Points on a hilly landscape, in no order, each with its height.
From any point a ball rolls to the lowest of the 2 points nearest to it. It stops when none of these is lower. Distance is the straight distance between rows; heights are no part of it.
neda: [122  73 100 111 110  68 154 143 167 148 130 154 132 139 128 117 145 129
 168 172 158 111 134 159]  height 489
gib: [122 122 152 181 152 169 108 168 152 118 140 127 199 135 132 165 134 116
 167 170 163  93 111 159]  height 442
ded: [167 119  80 130 107 139  77 119 163 131 136 110  93 125  89 152 141 109
 137 146 164 130  68 131]  height 394
Makob: [111 113  78 164 172 142 118 150 146 104 142 157 127 119  80 133 171 144
 137 111 133 121 140  81]  height 501
gigo: [179 121 139  99 166 108 134 125 105 176 141  99 110 100  98 140 125 106
  63 128 117 141 129  87]  height 492
disu: [154 105 104 220 142 126  81  95 131 138 153 177  98 133  82 104 109 154
 103 103 117 124 156 180]  height 900
tefat: [192 102 190  67 138 114 138 190  71 170 128  95 126 149 202 151 128 131
 130  90 144 140 131 132]  height 580
baze: [153 142 145 152 131  78 156 120 122 162 147 125  99  90  95  93 138 173
 134 128 113 110 125 121]  height 595
Neta: [141 134 187 116 165 135 113 121  97 129 120 130 187 117 151 100 104 133
 131 129  97 137 104 183]  height 246
bev: [140  96  75 120 172 179 149 144 131  74  99 163 196 108 149 160 141 150
 141 133 114 162 147 113]  height 304
vipo: [130 129 121  76 103 132  97 156  85 142 134 132 106 116 199 162 123  68
  86 141 133 163  87 151]  height 215
tor: [125 109 143 112 119 203 160 163  93 101 149 155 145 141 182 174 147 120
 159  94 122 106 116 112]  height 660
vik: [129 134 146 132 153  80 109 147 142 123 118 106  93 150 147 129  85 113
 109 160 154 112  58  77]  height 821
lasi: [121  96  89 183 148 112 124 101 115 149 102 131 117 184  67 121 168 118
 120 137 144  82 188 116]  height 683
Mam: [153 174 148  77 170 110 127 126 128 153 160 117 128  91 138 111  95  45
  99 131 124 106  84 135]  height 398
suf: [ 95 148 110  97  99 181  77 129  83 115 117 109  80 109 155 163 144  91
  70 141 135 182 114 142]  height 286
Lofu: [109 200 126 124 157 110 127  94 149 158 152 107 103  98 116 108  94  85
 111 139 123 111  83 129]  height 449
voke: [ 78 162 194 124 159 153 104  96 106 119  96 103 107 180 133 103  91 133
 103 130 101 168 132 112]  height 533
Nage: [155 103  70  93 136 161  75 166 126 120 147 149 116 143 133 158 127 129
 137 144 146 171  68 150]  height 258
Tovu: [ 91 141  93 190 107 123 146 123 142 101 117 165 121 129 101 125 135 155
 113 127 135 126 247 140]  height 475
Dek: [117 126 119 138 130 162  91 165 142 121 113 101 171 115 146 202 152  97
 153 182 144 134 109 184]  height 363
viten: [167  94 132 182 115 152 100 142 104 137 156 133 166 112  87 133 179 160
 124 118 129 114 135 145]  height 712
bape: [ 92 132  91 149 188 182 132 137 146  84 109 146 214 119 120 115 113 135
 136 128 149 143 167 116]  height 174
Kupo: [101 159 126 171  89  87 120 115 138 108 124  89  98  84 117 158 164 125
  94 140 142 101 113  85]  height 674
Lam: [115 150 149  90  90 144 122  86 120 136  93 100  94 132 118 132 157 135
 169  88  95 169  90 137]  height 508
nes: [138 109 127  86  97 178 123 127 109 189 137  86 119 141 110 146 166 140
 152  72  97 137 105 159]  height 593
pofat: [104 153 124 128  95 195 137 142 148  68 158 171 118 134 139 161 173 124
 170 103 113 106 130  95]  height 707
Tibe: [168 115 101  68 123  81 157  98 133 187 122 107 130 113 100 118 123  90
  78 118 104 162 136 118]  height 414
zofud: [135 113 134  75 128  60 177 104 151 189 114 104 161 109 108 106 133  76
 122 116 106 113 146 142]  height 287
fofa: [157 100 118  96  91 205  96 127  68 108 119 123 178 115 140 125 134 113
 130  68 125 170  95 163]  height 713
teviz: [105  92  98  91  99  61 151 121 198 156 114 120 145 192 157 154 143 120
 171 126 107 126 140 135]  height 294
kag: [123 113 195 105 121 161 155 129  88 126 140 127 177 142 164  96 106 144
 161 129 111 115 139 200]  height 100
kitur: [106 168 126  98 102 162 104  96 115 107  91 101  97 141 129 167 132  87
  84 120 115 185 141  94]  height 372
tel: [111 129 163  69 103  94 177 134 115 171 110  79 150 123 123 108 127 126
 151 117 119 130 133 145]  height 58
Zefi: [100 143 164  91 157 142 123  96 130 149  82  85 154 176 116 129  87 114
 111 154 109 178 134 139]  height 594
dut: [155 117 139  86 164 122 139 171  97 167 134 107 113 121 149 170 145 130
 103 117 107 136 127 102]  height 538
fozeg: [166 124  99  85 146 123  95 172 116 134 157 164  94 139 196 168 104  89
 108 148 125 144  67 114]  height 142
bik: [100 125  86 183 166 123 113 108 138 116 127 176 143 168  73 114 145 114
 129  91 138  87 178  98]  height 592
bosi: [126 143 131 141 162 100 125 153  95  83 101 139 127  81 155 137 135 150
  86 171 104 175 132  89]  height 745
mono: [154  96 161 206 108 113 106 141 103 113 139 137 147 117 137 138 158 152
 114 159 124  94 148 151]  height 753
pomu: [136 100 146  73  85 144 110 204  62 162 122 119 136 162 197 135 125 115
 115  61 148 142 115 116]  height 611
dubez: [136 118 120 139 114 125 157 109 161  83 148 191 147 123 142 156 178 108
 169  95 103  97 116  96]  height 754
fefid: [102 161 152  83 130 181 132 113 110 125 110 135  86 185 127 138  95  85
 104 116 141 166 121  76]  height 456
Lom: [ 99 117 181 205 167 122  92 140 123  99 138 135 148 151 135 133 100 175
 111 144 109 111 149 122]  height 791
Tanen: [ 87 189 119 150  73 162 144 134 152  73 138 150  75 134 121 130 137 152
 170 134 146 116 171 100]  height 771
fof: [155 100  84  97  86 147  97 121 116 106  98 110 199 100 154 134 136 110
 161  57 117 160  75 169]  height 744
Nirik: [122  95 144  97 165 133 148 124 128 164  98  89 190 175  92 103 107 136
 103 126 124 155 178 119]  height 555
Sino: [130 150 150 178 162  63 133 170 117 112 128 119  87  89 153 116 108 153
 102 177 171  99  89  78]  height 796
Tafi: [171  93 127 122  78 183  95 120 104 138 157 108 155 139  81 134 165 136
 126  83 127 134 115 152]  height 655
zol: [167  99  90 116  77 100 112 105 145 112 106 112 195 108  87 102 152 105
 158  56 147 124  81 145]  height 790
rivab: [108  83 155 118 176 126 137 148 129 163 142 110 142 173  99 102 107 152
  82 162 126 116 174 119]  height 479
rur: [ 75 152  95 163 160 174 143 149 145  89 120 169 166 113 109 103 110 175
 144 112 134 142 221 146]  height 316
nupi: [158 151 110 157  70 142 118  78 158 136 176 130  70 114 110 133 148 104
 128 141 139  83  99 132]  height 517
murib: [123 113 169  80  75 173 171 123 100 137 126 109 153 162 126 102 112 128
 160 107 141 131 149 152]  height 308
Fatel: [ 80  88 101 131 103  90 133 127 159 109 116 124 112 152 133 111 164 155
 128 187 152 110 183 140]  height 634
Navok: [103 144 101 134 105 142 109 127 148 100 136 125 137  83 160 202 181 101
 138 174 102 123 118 169]  height 261
sesu: [ 89 123 123 165 182 121 152 117 149 161 124 117 116 178  79 104 105 156
 115 162 161 103 200 114]  height 568
defem: [151 125 124 184 188  96 129 144 111 108 124 156 101  90 135 138 132 157
  73 174 146 129 142  83]  height 769
lafu: [117 108 141 115 118  88 133  72 157 125 127 117 104 171 131 108 106 136
 107 144  99 127 131 108]  height 74
Kemot: [172 115 133 137 100  97 155  86 120 115 100 113 202  66  98  77 141 131
 173  51 138 104  98 131]  height 833
bir: [135  81  67 121 170 137 125 186 139 107 135 168 168 132 131 171 174 163
 135 130 131 147 125 102]  height 404
zupu: [170 145 113 120 141 108 176 100 147 122 141 155 163  72 112  77 123 110
 180  56 122  85  87 102]  height 819
kudov: [101 202 104 188  81 135 143 130 178  97 135 163  79 105 123 117  75 118
 149 129 167 119 159 135]  height 825
reb: [123 128 139  92  92 136 138 113 129 124 142 145  80 154 143  91  95 155
 170 204 150 145 119 175]  height 682
fida: [117 190 127 169 170 100 151  86 145 163 137 107  78  78  85 109  97 148
 106 129 107 126 132 114]  height 516
Fip: [137 133 146 110 107  85 120  75 157 131  86  93  80 162 126 143 134 146
 152 125  89 171  85 103]  height 360
lanul: [140 155  92 150  83  98 152  90 154 143 128 118  89  86  91 154 178  86
 133 152 156  96 126 115]  height 607
lal: [107 126  98 107  95  62 138 131 175 134 114 130 151 110 177 187 167 101
 153 133  99 129 124 145]  height 89
garo: [133 165 167 105 133  60 172 125  98 146 132 108 104  70 116  93 148 151
 111  96 105 120 152  78]  height 661
gomol: [ 75 138 101 177 119  74 168 124 134 112 124 155  96 120 143 104 133 160
 104 165 148  80 185 117]  height 609
kesep: [ 74 173 136 150  92 102 121 158  95  76 114 110  96  68 142 145 151 157
 113 150 125 148 131  88]  height 714
bilu: [149 151 170 176 155 118 121 152 105 156 148 129 101 131 104  84  42 176
 105 125 145 142 125 145]  height 834
punof: [158 116 117 102 157 143 172  95 135  87 144 187 165 103 156 112 133 123
 171  69  83  91 110  97]  height 789
meko: [121 180 131 109  99 174 107  93 186 125 127 120  71 158 112  92  88 132
 180 172 138 127 129 158]  height 763
lof: [157 135 192 183 214 125  94 156 113 127 146 141 147 137 132 115  77 148
 103 145 117 126 123 110]  height 811
Nedu: [143 123 128 187 123 141  99 116 122 139 154 129  67 139  95  87  81 201
 103 120 132 134 136 151]  height 863
kir: [153 128 130  86 173 136 136 128 102 139 135 124 181  85 135  98 114 103
 119 104 118 116  98 158]  height 330
buv: [123  94 145  83  98  90 149 162 139 136 147 139 123 148 168 110 103 131
 165 199 152 130  99 175]  height 602
rebu: [109  74 153 120 177  83 150 110 155 129 146 154 124 206 144  95 112 142
 110 170 108 102 163 118]  height 347
tivel: [118  99 146 100 114 203 127 177  91 158 112 129 129 172 191 164 144 107
 144  45 139 129  98 116]  height 632
zive: [133 184 126 180  77 180  88 106 171 118 119 121  79 134 111 113  70 120
 132 163 167 119 148 176]  height 820

Where does a ball stop that starts at each point below?
tefat -> tel
Nedu -> lafu
Kemot -> lafu
Zefi -> fozeg
disu -> lafu
fida -> kag
defem -> fozeg
